A landscape with many peaks, sampled at points; each row gives a point and its height.
From any point a climber takes the steepest step (rise divided by distance) to one of its 2 nearest points. It stops when none of these is higher. Distance is the straight distance between rows; heights are no part of it.
Z_326: 21; -20; 39; -2; 5; 27; 38; 27; -14; -12; 1; -34; -33; -4; 23; 43; 17; -18; -26; -7; -7; 18; 12; 29; -25; 8; 14; 42; -23; 29  height 3.17
Z_455: -14; -31; 70; -19; -2; -40; 17; -2; 15; -69; 55; -11; 30; 28; 27; 39; 0; -25; -18; -9; -8; -11; 32; -8; 17; -14; 44; 26; -37; 45  height 3.36
Z_990: -6; 5; 17; 5; -7; -86; 41; -36; 23; 16; 51; 30; 23; -14; 16; 15; 18; -21; -12; -32; -9; -17; -2; -19; 14; -11; 31; -59; -24; -7  height 6.32
Z_503: 20; 31; -16; 27; -18; -4; -31; -29; -32; 11; 4; 6; 36; -11; 13; -37; -5; 20; 28; 8; 33; -11; -14; -23; 7; 27; 0; -82; 22; 4  height 6.84
Z_298: 40; 15; -3; 15; -7; -22; 37; 34; 24; 4; 42; 6; 21; -29; 0; 3; -56; -33; 6; -4; -3; -26; -49; -18; 13; -13; 21; -4; -20; -45  height 5.97
Z_154: -4; 21; -16; 23; 37; -25; -14; -18; 7; 14; 21; -40; -13; -47; -24; -44; -34; 44; 45; 38; -11; 29; 13; 0; 7; -16; 31; 24; 43; -2  height 7.10
Z_61: -40; -20; 37; -11; -18; 2; -29; -32; -46; -4; -15; 35; 7; -19; -13; 30; 6; 26; -25; 9; -25; 6; 5; -22; 16; 22; -30; 37; -2; 0  height 2.19
Z_895: -22; -24; 25; 7; 24; -20; -31; -5; 15; 26; -15; -31; -43; -25; 13; 3; -7; -24; -15; 40; -37; 43; 7; -20; -17; -46; 37; 24; 23; -43  height 4.41
Z_965: 2; -2; -11; -10; 0; 29; -37; -17; -5; -40; 21; -29; -2; 37; 30; -31; 21; 21; 45; 10; 41; -9; 33; 33; -30; 18; 7; -55; 20; 21  height 4.90
Z_787: -15; -16; 47; -15; 32; -4; 11; -6; 12; 6; -11; -19; -15; 19; -7; 53; 3; 1; -40; 21; -62; -2; 14; -5; -3; 0; 46; 75; -24; 59  height 3.03
Z_379: -6; 8; -10; -22; 21; -55; 17; -20; 28; 7; 41; 1; -9; 26; 4; -3; -11; -43; 19; 17; -33; 15; -8; 32; 36; -60; 50; -4; -4; -56  height 3.73
Z_486: -9; 30; -10; 15; 8; 24; -22; 19; -4; 34; -20; 3; -7; -53; -4; -9; -29; 32; -17; 12; 19; 45; -7; -25; 10; -1; -22; -27; 53; -43  height 5.74
Z_781: 23; 16; 4; 21; 2; 26; 17; 21; -1; -12; 28; 17; 27; 25; 18; -6; -28; -3; -2; 3; 38; -20; -30; 41; -8; 30; -17; -5; -48; 35  height 3.02
Z_602: 9; 18; -22; 5; -9; 46; 4; 42; 11; 6; -20; -11; -35; -30; 16; -21; -37; 19; -11; 5; 17; 45; 9; -16; -10; -12; 7; -43; 40; -54  height 6.29
Z_944: -22; -1; 22; 15; 5; 18; -19; -30; -23; -34; 11; 5; -18; 61; 5; 5; 29; 34; 13; 15; 40; -23; 58; 41; -10; 36; -3; -20; -6; 29  height 4.52
Z_820: 10; -2; 2; 18; 24; 23; 2; 3; 4; -53; 22; -14; 11; 49; 2; -12; 31; 30; 15; -41; 7; -55; 38; 18; 25; 34; -14; 16; -48; 19  height 2.78
Z_347: -9; 24; -43; 56; 30; -23; 5; -1; -6; 30; 12; 7; -15; -49; -39; -67; -28; 40; 14; 39; 16; 17; -7; -32; 17; -18; 22; 0; 36; 9  height 6.49
Z_728: 34; -3; 6; 15; -12; 4; -26; 19; 14; -5; -47; -2; -26; -37; 29; 22; 5; -4; 2; -26; 28; -17; -44; -21; -29; -4; -27; -4; 6; -47  height 6.23
Z_985: 3; 2; -19; 13; 19; 5; -18; 15; 9; 6; 24; -17; 4; -19; -32; -34; -71; 19; 9; 23; 14; -2; -19; -6; -27; -11; -6; 19; -16; 33  height 3.93
Z_693: 17; -27; 1; -43; -24; -1; 17; 11; 18; -11; -28; 0; -15; -50; -10; 8; 38; -25; -30; -37; -62; 52; 2; -18; -17; -24; -26; 37; 18; -32  height 4.85
Z_314: 27; -9; -1; -36; -3; 29; 2; -5; -13; -57; 4; -31; -5; 37; 26; -7; 59; -21; 0; -14; -17; -22; 41; 29; 6; 4; 31; -19; -18; 16  height 2.29
Z_576: 3; 14; -11; -17; 22; 3; -50; -21; 12; 5; 16; -56; -6; -40; -9; -15; -16; 19; 14; 28; -49; 50; 20; -8; 6; -17; 33; 6; 33; 7  height 6.51
Z_513: -16; -21; 65; -9; 14; 1; 9; -15; -11; -39; 12; -26; 1; 41; 14; 41; 8; -23; -13; 38; -17; -26; 30; 9; 6; 17; 55; 31; -25; 54  height 3.19
Z_79: -13; -6; -9; -26; -18; -60; 54; -29; 2; 48; -2; 63; 33; -11; -36; -8; 25; -63; -4; 6; -23; 0; -60; 14; 9; -28; -9; -4; 9; -25  height 3.29
Z_951: -27; 10; 20; -25; -41; -41; 21; -28; -19; 41; -1; 65; 33; 25; -33; -5; 7; 3; -6; 38; 25; -41; -12; 4; 14; 23; -34; -20; 6; -17  height 3.25
Z_570: 11; 16; 32; -42; 13; 25; 1; 8; -20; -73; -49; -24; 39; 2; 28; 42; 27; -16; -13; -36; 18; -35; -27; -6; 12; 36; -9; 56; -16; 35  height 1.71
Z_707: 42; 13; 0; 4; -43; 32; 56; 35; -11; -20; 27; 27; 32; -21; 6; -11; -13; 18; -9; -34; 45; -16; -12; -18; -17; 22; -25; -39; -6; -10  height 5.27
Z_16: -8; 11; -45; -25; 4; 46; -56; 4; 8; 17; -39; -29; 9; 21; 42; 4; -10; -19; 0; -26; 4; 14; -67; -9; -43; -11; -33; -14; -6; 22  height 1.66
Z_18: 8; 14; 42; -26; 4; -7; 15; -9; -3; -66; -59; -13; 32; -17; 12; 59; 31; -54; -18; -20; -18; -10; -5; -16; -9; 13; -14; 45; 1; -7  height 2.09
Z_454: 45; 10; -27; -22; 9; 48; -6; 26; 8; -56; 8; -35; 11; 47; 21; -12; 40; 12; -12; -49; -21; -34; 55; 11; 1; 23; 7; -17; -23; 33  height 2.48
Z_534: -29; 11; -21; -5; -11; 35; -41; -23; -42; 26; -14; -23; 42; 18; 16; 17; -8; 7; 4; 5; 6; 11; -20; 11; -26; 26; -10; -15; -12; 74  height 1.09
Z_775: 18; 13; 15; 8; 27; -15; -6; -28; -1; 6; 23; -20; -22; 32; 8; -32; -5; 23; 59; 11; 51; -15; 9; 56; -13; 6; 2; -48; 21; -14  height 5.41
Z_601: 30; 22; 18; 5; -45; 9; 12; 1; -33; 12; 20; 20; 31; -9; 22; 11; 11; 20; 15; -22; 34; -12; -28; 3; -10; 31; -5; -55; 13; -8  height 6.00
Z_478: 6; -37; 23; 29; 42; -21; 37; 17; 57; -15; 2; -20; -34; 10; 9; 35; 23; -45; -47; -34; -38; -15; 40; -12; -1; -23; 6; 35; -32; -17  height 3.66
Z_690: 31; 6; 7; -6; 17; -69; 25; 21; 28; -16; 45; 8; 23; 18; -2; -21; 9; 0; 8; -40; -27; -39; -13; -29; 61; -16; 47; -56; -7; -48  height 5.57
Z_730: 22; -19; 47; -14; -28; -1; -43; 21; 3; -15; -37; -1; -46; -43; 9; 43; -2; -6; -17; -16; -13; 13; -10; -31; -22; -19; -42; 16; 14; -42  height 5.52
Z_776: -40; -29; 42; 12; -18; -19; 39; -40; -12; -38; 12; 42; -11; 1; 15; 35; 7; -15; -21; 0; -10; -24; 38; -7; -20; -3; 22; 29; -32; 15  height 2.54
Z_900: -7; 6; -18; 19; -5; -54; -20; -9; -4; 49; 10; 1; 20; 19; -48; -39; -15; 30; 37; 35; 40; -40; 13; 12; 15; 49; 4; -30; 6; 16  height 3.71
Z_705: 33; 18; -23; 21; -3; 18; -2; 11; 8; 15; 6; 19; 20; 9; -23; -5; -47; 22; 7; 31; 41; -33; -29; 0; -3; 13; -11; -6; -19; 14  height 3.50
Z_310: -1; -21; 0; 50; 15; -49; 23; 5; 27; 4; 54; -13; 17; 20; -24; -8; -23; 3; 2; -21; -20; -15; 50; -21; 35; -9; 30; -46; -28; -7  height 4.51
Z_470: -43; -1; -24; -12; -17; 18; -49; 21; -42; 51; 5; 17; 8; -21; -33; -30; -22; 41; 1; 22; 26; 44; -12; -18; 22; 13; -23; -19; 8; 57  height 0.86
Z_91: -7; 4; 23; -20; -34; -57; 2; -49; -3; -1; 10; 60; 31; 4; -41; 17; 9; 19; -23; 0; -23; -21; 20; -29; 23; 23; -30; -24; 11; -23  height 3.01
Z_531: 25; -4; -3; -1; 25; -35; -12; 20; 43; -37; 37; -14; 24; 34; 16; -41; -24; -24; 22; -17; -12; -63; -6; 0; 45; -25; 42; -15; -26; -27  height 4.99
Z_63: -5; -15; -9; 20; 14; 42; 0; 53; 18; 39; -48; 20; -75; -19; 7; -27; 22; 15; -5; -1; 49; 36; -5; -13; -4; -9; -16; 32; 9; -11  height 0.47
Z_382: 5; -14; 21; 31; 0; -12; -60; 11; 1; 20; -41; -29; -48; -72; 10; -8; -20; 13; 3; 35; -11; 39; -2; -36; -22; -34; 10; 24; 40; -27  height 4.76
Z_339: -25; 3; 3; -13; 2; 39; 3; 24; -26; 68; 10; 1; -16; -26; 1; -6; 12; 19; -9; 28; 45; 37; -10; 26; 26; -19; -1; 29; -20; 22  height 0.68
Z_471: -5; 11; 8; -65; -6; 14; -26; -1; 5; 13; 17; 5; -10; -18; 25; 10; -12; -4; 12; -16; -20; 34; -24; 45; -4; -9; -41; -19; 19; -32  height 5.04
Z_423: -15; 5; -8; -18; 5; 43; -74; -4; -20; -11; -30; -39; 29; 8; 44; 29; -13; -12; 11; 1; -2; -18; -50; 3; -36; 7; -6; 0; -7; 38  height 1.34
Z_771: -14; 3; -18; 23; 15; -67; -9; -26; -1; 61; 14; -11; 14; 35; -50; -27; 10; 10; 22; 37; 0; -35; 17; -4; 36; 11; 13; -8; -24; -13  height 3.94
Z_625: 13; -42; 8; -10; -20; 11; -12; 17; -10; 2; -2; 1; -17; -39; 0; 10; -19; 4; 20; -14; 0; 18; -29; -25; -49; 1; -28; 45; -7; 26  height 3.99
Z_381: -6; -7; -25; 0; -4; -44; 4; -31; 19; 0; 41; -1; -24; 25; -15; -40; -34; -23; 46; 40; -18; 0; -2; 15; 7; -52; 60; 0; 2; -28  height 3.92
Z_880: -2; 16; 10; -40; -29; 28; -3; -36; -20; -34; -38; 26; 19; -2; 20; 29; 52; 0; 0; -41; -3; -4; -4; 27; -9; 16; -49; -13; 32; -17  height 2.73
Z_239: 7; -4; 17; -24; -3; 24; -38; -11; -19; -10; 5; -53; -4; -20; 28; 15; 3; -2; 21; 18; -32; 24; 14; 8; -15; 4; 12; 21; 2; 5  height 5.90
Z_68: -16; -14; 12; -57; -34; -2; -7; -3; -20; -16; -11; 15; 29; -33; -29; 19; 34; -33; -40; -20; -51; 42; 5; 7; 21; 4; -35; 11; 25; 0  height 4.47
Z_434: -41; -27; 15; 10; 0; -42; 4; -53; -11; -15; 34; 11; -23; 22; 2; 16; 7; 17; -17; 7; -30; -1; 60; -29; -8; -11; 29; -16; -22; 22  height 2.38
Z_663: 12; -3; -6; -6; 15; 1; -7; 15; 48; -47; -5; -32; 19; 8; 21; -7; -16; -38; -8; 16; -17; -52; 0; 15; 30; -15; 10; -8; -26; -46  height 4.32
Z_905: 4; 9; 8; 27; 16; 0; 28; -12; -12; -40; -6; 7; 2; 24; -29; 17; 18; 26; -21; -26; 3; -46; 23; 8; 22; 27; -35; 50; -40; 35  height 3.12
Z_970: 1; -6; 9; 15; 28; -36; -7; -12; 20; 25; 42; -42; 12; 12; -23; 8; -23; 8; -4; 20; -12; 17; 42; -25; 34; -21; 44; -14; -27; 10  height 4.33
Z_414: -13; 26; -76; 9; 5; 43; -28; 8; -8; 31; -25; -38; 18; 13; 40; -32; -39; -26; 17; -1; -1; 53; -48; -7; -40; -7; 2; -41; 21; 17  height 2.04
Z_127: 5; 50; -32; 23; 4; -15; 18; -6; -2; 32; 27; -16; -15; 46; 2; -49; -22; 16; 89; -4; 56; 8; -41; 50; 4; 9; 19; -40; 30; -11  height 5.99
Z_59: 9; 3; -54; 49; 28; 8; 4; 37; 32; 37; -24; 4; -15; -21; -50; -65; -50; 17; -1; 23; 14; 16; 10; -32; 30; -7; 10; 14; 30; -12  height 5.94
Z_431: -24; -27; 27; -5; -10; 15; -58; -24; -35; -35; -66; -8; 11; -26; 5; 41; -8; -1; -14; 9; -42; -10; -6; -35; 11; 19; -12; 18; 19; 26  height 2.39
Z_98: 6; -29; 63; -35; -14; -9; 41; 27; 24; -77; 15; 4; 23; 14; 20; 31; 5; -52; -20; -3; -10; -14; 7; -7; -27; -9; 32; 52; -17; 35  height 3.55
Z_790: -9; -16; -1; 65; 14; 29; 5; 20; 22; 17; 21; -5; -17; 27; -18; -15; -35; -20; 9; 24; -7; -5; 40; 35; 17; 20; 16; -2; -14; -18  height 5.07
Z_305: -24; -6; -10; 2; -8; -23; -8; -23; -18; 43; 1; -9; 5; 25; -28; -1; 32; 7; -8; 39; -20; -10; 27; 23; 39; -14; 6; -1; -23; -3  height 4.11
Z_670: -21; 36; -30; -11; -17; 7; -31; 7; -34; 52; 11; 9; 27; 33; -11; 0; -19; 35; 14; 3; 47; 19; -9; 9; 5; 24; -24; -34; -5; 67  height 0.94
Z_57: 19; 15; -55; 23; -9; 18; 10; -7; -13; -22; 8; 11; -5; 3; 3; -34; 10; 11; 30; -32; 19; -29; -33; -16; -48; -1; -19; -34; 13; -3  height 1.82
Z_58: -22; -18; 7; 13; 47; -15; 16; 1; 55; 1; 10; 4; -35; 24; 8; 25; -8; -27; -23; 15; -43; -24; 24; 10; -3; -39; 4; 31; -26; -17  height 3.88
Z_469: 42; 38; -19; -14; -14; -16; 18; 6; -8; 18; 15; -2; -1; 15; -9; -23; -43; 8; 56; 3; 8; 11; -45; 31; 22; -1; 23; -26; 33; -38  height 6.63
Z_299: -14; -40; -3; -5; 25; -15; -5; 11; 39; 27; -32; -15; -49; -1; -5; 10; -9; -27; -38; 21; -46; 11; 9; -29; 0; -51; 8; 29; -5; -35  height 4.15
Z_272: 10; -11; 20; 80; 29; -25; 28; 2; 6; 36; 37; -18; -3; 23; -19; -29; -16; 9; 25; 12; 15; 0; 53; 16; 40; 19; 23; -49; 6; -26  height 4.75
Z_995: 43; 38; -2; -43; -22; -3; 56; 14; -3; 15; 27; 22; 15; -4; 0; 2; 3; 5; 24; -28; 1; 22; -45; 30; 29; -2; -15; -28; 43; -46  height 6.02
Z_596: 11; -2; 18; 8; -27; -49; 25; -15; -1; 25; 45; 10; 24; -20; -9; -6; -22; -18; 1; 9; -10; -4; -19; -21; 7; -19; 31; -39; -12; -32  height 6.85
Z_233: -1; -4; 5; 4; 12; -93; 42; -40; 24; 0; 43; 15; -9; 33; 15; -10; 21; -16; 27; -35; -18; -14; 5; -26; 21; -9; 66; -69; -12; -41  height 5.96
Z_833: -71; -17; 40; -30; -2; 1; -26; -49; -43; -12; -25; 38; 9; -1; 4; 42; -5; 5; -19; 45; -30; 7; -3; -1; 28; 20; -14; 71; 15; 36  height 2.05
Z_533: -53; -18; -22; -29; 12; 56; -48; 10; -29; 49; -6; 20; 6; -26; 3; -7; 19; 30; -8; 23; 28; 54; -15; -20; 21; 4; -2; 32; -23; 64  height 0.78
Z_62: -35; -14; -8; -51; -8; -77; 38; -24; 11; 67; 25; 36; 5; 8; -30; -2; -11; -51; 13; 14; -28; 25; -21; 20; 20; -44; 40; -9; 7; -43  height 3.52
Z_517: 4; -22; 48; -39; -32; 4; 44; 9; 6; -62; 6; 20; 56; 5; 3; 21; 1; -62; -9; -5; 10; -1; 15; 29; -11; 11; -9; 21; -11; 44  height 3.83
Z_251: -23; -27; 0; -29; 10; 14; -23; -14; -11; 20; -35; 6; -13; 2; -35; 21; 2; 13; -35; 27; -31; -14; -1; -26; 6; 27; 14; 90; -26; 66  height 2.84
Z_586: -33; -14; 45; 20; -1; -47; 44; -38; 16; -63; 20; 38; 14; 10; 5; 37; 26; -12; -50; -30; -5; -38; 42; -19; 2; -8; -4; 11; -36; -9  height 2.74
Z_577: -10; 17; -37; -6; -35; 7; -31; 6; -33; 47; 1; 8; 16; -2; 2; -16; 8; 8; 3; -41; 5; 46; -18; -3; 23; 23; -24; -68; 44; -17  height 6.81
Z_300: 23; -37; 39; -28; -27; -29; 3; 53; 9; -14; -32; 8; -36; -56; -9; 47; 34; -16; -28; -24; -27; 42; -4; -38; -25; -28; -31; 53; 16; -22  height 5.17
Z_461: 5; -24; -3; 56; 22; 41; 8; 60; 16; 36; -42; -3; -78; 9; 30; 3; -3; 6; 6; -9; 57; 28; -5; 13; -38; -20; -27; 20; -13; 7  height 0.39
Z_183: -3; 14; 2; -42; -24; 11; -22; -21; -15; 20; 14; -18; 26; -2; 5; -2; 2; -8; 20; 2; -22; 28; -21; 32; 7; -2; -3; 8; -7; -21  height 5.26
Z_924: 15; -25; 17; -32; 5; 28; 19; 56; -6; 18; -32; -35; -63; -14; 8; 44; 40; 16; -25; -16; -5; 58; -6; 20; -34; -6; -8; 65; -1; 35  height 2.96
Z_558: -21; 26; 39; -42; 5; 18; -3; -34; -6; -50; -48; -12; 29; -18; 6; 70; 28; -16; -22; -23; -23; -4; 12; 14; 17; 20; -38; 27; 30; -11  height 2.37
Z_135: -25; -11; 4; 19; -11; 14; -29; -29; -20; 0; -9; 8; -12; 19; -16; -6; 9; 25; 7; 48; 6; -13; 50; 17; 11; 23; -1; -25; 7; 25  height 4.30
Z_711: 38; -12; -13; -5; 7; 3; -12; 20; -6; 12; 13; -14; 2; -52; -7; -12; -38; 30; 8; -15; -10; 22; -45; -35; -25; -18; -3; 35; 7; -4  height 4.46
Z_541: 4; 31; -13; -12; -3; 19; -17; -38; -23; -28; -26; 6; 10; 13; -2; 0; 40; 39; 13; -21; 6; -40; 12; 7; 0; 8; -20; -28; 8; -32  height 3.08
Z_648: 18; 34; -5; -7; -1; 25; -34; 1; -19; -41; -33; -25; 34; 1; 36; 29; 8; -14; -2; -29; 14; -46; -44; 5; -19; 15; -20; 41; -35; 16  height 1.30
Z_755: -7; -10; 0; -19; -4; -43; 0; -4; 4; 77; 1; 56; 4; 35; -51; -27; 11; 36; 25; 34; 43; -39; -6; -5; 24; 31; -23; -34; 19; -15  height 3.49
Z_147: -21; -18; -15; 15; 30; -51; -10; -29; 33; 1; 43; -23; 2; 21; -5; -23; -39; -12; 26; 45; -11; -23; 5; -1; 5; -40; 38; 5; -22; 17  height 4.13
Z_594: 23; 36; 11; -61; 0; 6; 15; -2; 24; 8; 14; 20; -9; -34; -15; 0; 2; 31; 6; -21; 3; 10; -29; 31; 21; -20; -33; -11; 36; -63  height 5.55
Z_117: 3; -28; -23; -35; -10; 38; 11; 44; -17; 39; -49; -11; -32; -14; 1; 4; 52; -18; -24; -1; -3; 44; -1; 5; -8; -13; 5; 73; -16; 48  height 2.80
Z_646: 14; -6; -31; 78; 36; 12; -12; 17; 32; -21; 24; -22; 14; 21; 4; -50; -41; 12; 33; 18; 29; -28; 12; 20; -23; 25; -2; -20; -6; 47  height 2.24
Z_506: 12; -11; 3; 47; 21; 32; -27; 27; 25; -33; 37; -14; 18; 61; 29; -27; -22; 1; 11; -14; 41; -18; 5; 38; -6; 36; -10; -24; -41; 44  height 2.55
Z_10: -33; 23; -24; 24; 8; 38; 16; 15; -6; 37; -1; 8; -44; -15; 5; -38; 17; 28; 13; 29; 43; 34; -1; 14; -1; -17; 3; 17; 18; -31  height 0.58
Z_524: -13; 31; -4; 38; 12; 12; -48; -8; -6; 17; -24; -25; -21; -98; 7; -26; -28; 34; 18; 20; 16; 41; 12; -21; -8; -2; -11; -11; 63; -25  height 5.25
Z_114: -16; 18; 14; 10; -18; -50; 57; -28; 11; 6; 1; 67; 31; -39; -31; 20; 47; -15; -32; 7; -16; -29; -51; 1; 8; -7; -20; -1; 26; -22  height 3.06
Z_988: 12; 12; 6; -16; -27; 42; 52; 33; -8; -35; 13; 28; 21; 5; 7; 26; 7; -17; -31; -40; 43; 16; 20; 10; -16; 15; -44; -8; -6; 10  height 4.67
Z_179: 17; 23; -27; 10; -15; 22; 14; -12; 4; -10; -19; 19; -20; 17; 4; 2; 31; 6; -6; 9; 18; -32; 15; 24; 4; -5; -13; -25; 8; -55  height 3.32
Z_733: 61; 16; -22; 18; 12; -5; 10; 22; 9; -17; 29; -18; -5; -42; -8; -26; -55; 17; 32; 0; 11; -13; -64; -31; -8; -19; 18; 12; 6; -44  height 5.10
Z_723: -36; -21; -14; -15; 2; 24; -73; 5; -30; 13; -62; 9; -2; -25; -5; 20; 0; 17; -14; 18; -35; 13; -17; -37; -10; 25; -7; 66; 20; 49  height 2.62
Z_349: -12; 2; -56; -18; 6; 56; 9; 12; -12; 37; -39; -12; -34; 9; 1; -21; 48; -6; -16; -8; -13; 37; 6; 26; 2; -8; -3; 23; -7; 23  height 2.61
Z_304: 33; 19; -3; 6; 3; 44; -15; 40; 22; 1; -48; -18; -13; -3; 29; 15; 6; 6; -25; -35; 25; 16; 1; -19; -26; -5; -28; -27; 15; -38  height 7.05
Z_827: 4; -7; -45; 34; 29; 38; 11; 32; 28; 20; -26; 7; -29; 17; -31; -38; -15; -1; -15; 22; -8; -12; 43; 13; 17; -9; 2; 13; 4; -2  height 5.44
Z_36: 21; 0; 3; 9; -3; 33; 12; 17; 18; -41; -13; -4; 1; 17; 16; -18; 21; -48; -7; 9; 4; -46; -4; 27; -16; 1; -18; 0; -18; -45  height 3.72
Z_482: 11; 9; -19; 2; -44; 2; -22; -23; -37; 12; 9; 16; 14; -15; -5; -37; -2; 27; 42; -17; 22; 22; 12; -15; -14; 24; -4; -103; 64; -18  height 7.48
Z_971: 13; 7; -58; -19; -39; 36; 30; 6; -12; 6; -4; 35; 7; 8; 11; -11; 9; -12; -4; -47; -7; -3; -29; 20; -29; -6; -25; -27; -2; -3  height 1.54
Z_545: -45; -6; 27; 15; 30; -71; 20; -45; 20; 13; 61; 16; -11; 23; -2; 36; 21; 13; -24; -13; -16; -4; 47; -4; 27; 3; 40; 8; -44; 18  height 2.30
Z_927: -1; 6; -77; 21; 3; 51; 4; 4; -26; 31; -34; -28; -9; 25; 26; -29; 2; -18; 4; -3; -11; 47; -3; 10; -46; -5; 10; -24; -4; 21  height 2.34
Z_721: 24; -37; 48; 25; 6; -6; 38; 47; 4; -26; -17; -29; -14; -9; 25; 42; -1; -46; -37; -3; -29; -7; 29; -19; -15; -5; 29; 30; -26; -13  height 3.43
Z_271: 12; 25; -55; 86; 5; 15; 6; -8; 5; -15; 6; 9; -2; 4; -9; -65; 0; 22; 30; 5; 38; -18; -12; 3; -32; 15; -4; -10; 16; 19  height 2.03
Z_359: -1; 4; 14; -37; -16; 33; 25; 15; -6; -39; -17; 14; 37; 7; 13; 44; -7; -32; -42; -20; 11; 23; 16; 17; -42; 24; -27; -8; 5; 57  height 4.25
Z_285: -4; 6; 32; -6; -17; -25; 36; -32; -4; -64; -11; 44; 17; 7; -30; 29; 14; 27; -33; -22; 6; -42; 16; -35; 15; 13; -29; -2; 4; -22  height 3.04
Z_499: 25; -9; 11; 16; -5; 12; 9; 10; -2; -31; -25; 11; -17; -5; -9; 19; 12; 16; -8; -28; -8; -16; 7; -39; -16; 2; -29; 42; -13; 12  height 3.51

Where does a climber stop that starts at each point below?
Z_57 => Z_596
Z_63 => Z_304
Z_951 => Z_469
Z_58 => Z_304
Z_62 => Z_154
Z_251 => Z_482
Z_461 => Z_304
Z_414 => Z_304

Two climbers start at each pair of points below. Name the first point that both come to, or write none.
Z_423 and Z_36 => none
Z_18 and Z_905 => Z_596
Z_478 and Z_820 => none
